Each row is a point on a tangle of strands that fork and nearly touch. The rows are in no order.
Two points are linked if the straight distance between their rows is under 50.8.
k474: 17  -33  13  -23  4  -11  12  17  -28  8  -24  1  29  -7  37  -37  28
k179: -25  -43  27  25  33  30  4  41  -6  33  37  22  -61  -19  -1  -4  22
k250: 27  34  -28  14  -44  -2  -20  -19  -3  25  9  -38  9  -9  8  16  -6
k135: -28  29  -9  -16  30  16  -16  -44  49  -37  -4  37  18  18  -51  38  -73
k380: 0  26  -11  31  -39  3  -21  -13  11  14  44  -13  -22  -8  -10  37  -13
k446: 12  21  -25  -13  -14  4  -23  -29  17  -1  22  -4  16  -1  3  25  -42
k300: -3  -21  21  0  1  -29  20  13  -25  12  -69  -37  8  12  26  -62  71
k897: -14  -27  24  7  13  -28  20  8  -27  27  -69  -34  0  -5  18  -72  70
k490: 2  -14  26  5  -14  5  -1  17  -22  32  23  9  -13  -18  21  -3  19
k910: -26  12  -4  23  -6  11  -17  -15  25  -33  55  23  -29  9  -36  40  -21
k822: 38  8  -18  -6  -34  -22  -8  9  -21  1  -25  -37  26  10  28  -20  31
k845: -27  23  -10  28  19  6  -13  -30  36  -69  35  44  -24  26  -78  32  -20
k625: -33  31  -2  -7  33  9  -5  -36  43  -52  1  55  12  17  -61  40  -61
k877: -17  -27  25  22  5  21  2  29  -8  26  44  19  -47  -11  6  9  19
k117: 18  35  -43  23  -21  12  -20  -50  28  28  10  -55  6  -9  -15  22  -47
k379: -20  -25  33  12  24  -27  20  1  -29  42  -66  -30  -11  -21  9  -76  67
k549: -17  -44  31  26  36  21  1  35  -13  52  22  12  -60  -31  -2  -23  27
k775: -7  -2  14  18  -23  11  -10  10  -4  14  47  12  -29  -6  7  25  6
k460: 3  -12  9  1  -6  -33  21  20  -24  -6  -74  -47  4  33  25  -53  74
k171: -29  -2  11  -26  27  19  38  8  12  -41  15  75  9  3  -17  40  -47
k50: 19  -1  9  -2  -30  -12  -6  8  -26  25  -6  -13  13  -7  27  -15  33
k726: -18  10  -1  21  -17  11  -16  -8  17  -16  57  19  -29  4  -17  39  -15
k104: 32  -1  -11  -25  -21  -9  -9  2  -14  3  -2  -4  29  0  28  -5  0
k244: 5  -52  21  -23  31  -18  22  27  -22  7  -54  -14  29  -9  28  -66  38
k442: 9  34  -34  16  -18  13  -27  -49  31  14  21  -35  4  -6  -20  27  -48
k861: -27  -18  17  -27  29  27  42  19  1  -29  17  70  9  -6  -6  34  -40
k724: 7  -10  21  3  -18  -4  -3  15  -27  33  7  0  0  -14  26  -12  28
k596: -12  -30  36  18  39  -6  4  15  -27  64  -25  -8  -31  -46  1  -59  44
k860: 9  3  3  2  3  -36  21  40  -8  -44  -80  -63  -11  61  22  -41  70
k350: 44  44  -56  22  -34  -2  -12  -32  5  29  -10  -71  17  -7  -3  5  -14
k86: 17  30  -20  17  -40  -2  -21  -17  3  21  26  -23  -1  -10  6  28  -14
k904: -23  4  6  -9  2  12  3  -6  14  -26  41  46  -4  3  -16  36  -36
k884: -34  27  2  -5  32  6  12  -23  40  -63  4  71  7  17  -63  43  -50
k615: -9  26  -23  -22  24  17  -24  -51  45  -22  -6  16  22  17  -33  29  -79
k37: -9  7  5  28  -29  8  -18  2  6  4  53  7  -34  -1  -8  33  1
k119: 38  8  -28  -22  -21  -11  -15  -8  -6  -3  -2  -17  30  3  26  0  -6
k948: 22  -23  4  -29  -6  -6  5  14  -22  6  -9  3  31  -4  37  -19  13
k612: -5  -13  22  9  -10  10  -4  17  -12  24  40  16  -21  -14  16  12  11
k194: 42  2  -18  -15  -22  -27  -1  17  -18  -17  -39  -42  29  23  27  -32  39
k392: 37  40  -54  23  -28  7  -13  -43  14  34  -2  -65  14  -9  -8  11  -31
k211: 42  35  -41  11  -45  -11  -16  -14  -8  20  -8  -51  19  -4  8  1  4
k299: -17  -29  22  -18  19  23  21  24  -11  4  28  46  -3  -18  9  11  -18
k122: -4  22  -17  -12  -5  7  -23  -31  23  -12  25  11  13  2  -10  33  -53
k634: 10  -41  19  -22  14  -11  14  24  -27  13  -37  -5  28  -11  33  -51  35
k502: -13  15  -8  -12  -2  8  -14  -23  23  -23  31  30  6  2  -15  36  -47
k662: 31  17  -17  3  -8  -36  10  41  -7  -51  -67  -73  -1  57  14  -30  58
k289: -29  15  -8  24  8  11  -11  -20  30  -55  48  38  -28  18  -55  36  -21
k872: -28  -29  23  -26  36  32  47  30  -4  -17  17  66  3  -15  -7  26  -37
k945: -17  -23  35  15  28  -19  13  3  -30  59  -47  -18  -20  -35  5  -69  60
k377: -12  -34  32  25  41  8  0  28  -19  66  0  4  -50  -44  -1  -40  36
k471: 1  23  -26  -20  10  11  -25  -46  36  -15  7  8  20  9  -18  28  -70
k735: -6  -18  16  -20  1  13  8  15  -11  2  29  37  8  -11  18  14  -15
k579: -21  -36  26  -22  30  31  29  34  -12  2  19  54  2  -25  5  9  -24
k504: -31  15  6  -20  27  10  25  -13  28  -53  9  76  13  12  -36  45  -53
k81: 31  19  -30  -19  -19  -4  -21  -21  7  2  9  -18  25  -1  11  12  -29
k673: 12  -11  4  -1  -8  -34  18  27  -16  -23  -74  -53  4  46  27  -49  71
k794: 40  7  -21  -7  -14  -34  5  29  -12  -35  -54  -60  16  38  20  -33  53

Follow the links from the first point to the second, and from the first to the third. Name the last point that the two ways share.
k50; k726; k179 -> k612
k289; k211; k724 -> k37
k612; k211; k845 -> k37
k119; k615; k904 -> k122

A fork is a point with three links. Follow the links from the first point to the second and name the forks in between, in order.
k50; k86 -> k612 > k37
k910; k250 -> k37
k37; k490 -> k612
k471; k904 -> k122
k86; k179 -> k37 > k612

Name the points in between on the shortest way along the links from the first point to the second, in order.
k910; k724 -> k726 > k37 > k775 > k612 > k490
k119; k474 -> k104 > k948
k945; k549 -> k596 > k377
k872; k625 -> k861 > k171 > k504 > k884
k615; k948 -> k471 > k122 > k446 > k81 > k119 > k104
k179; k380 -> k877 > k612 > k775 > k37
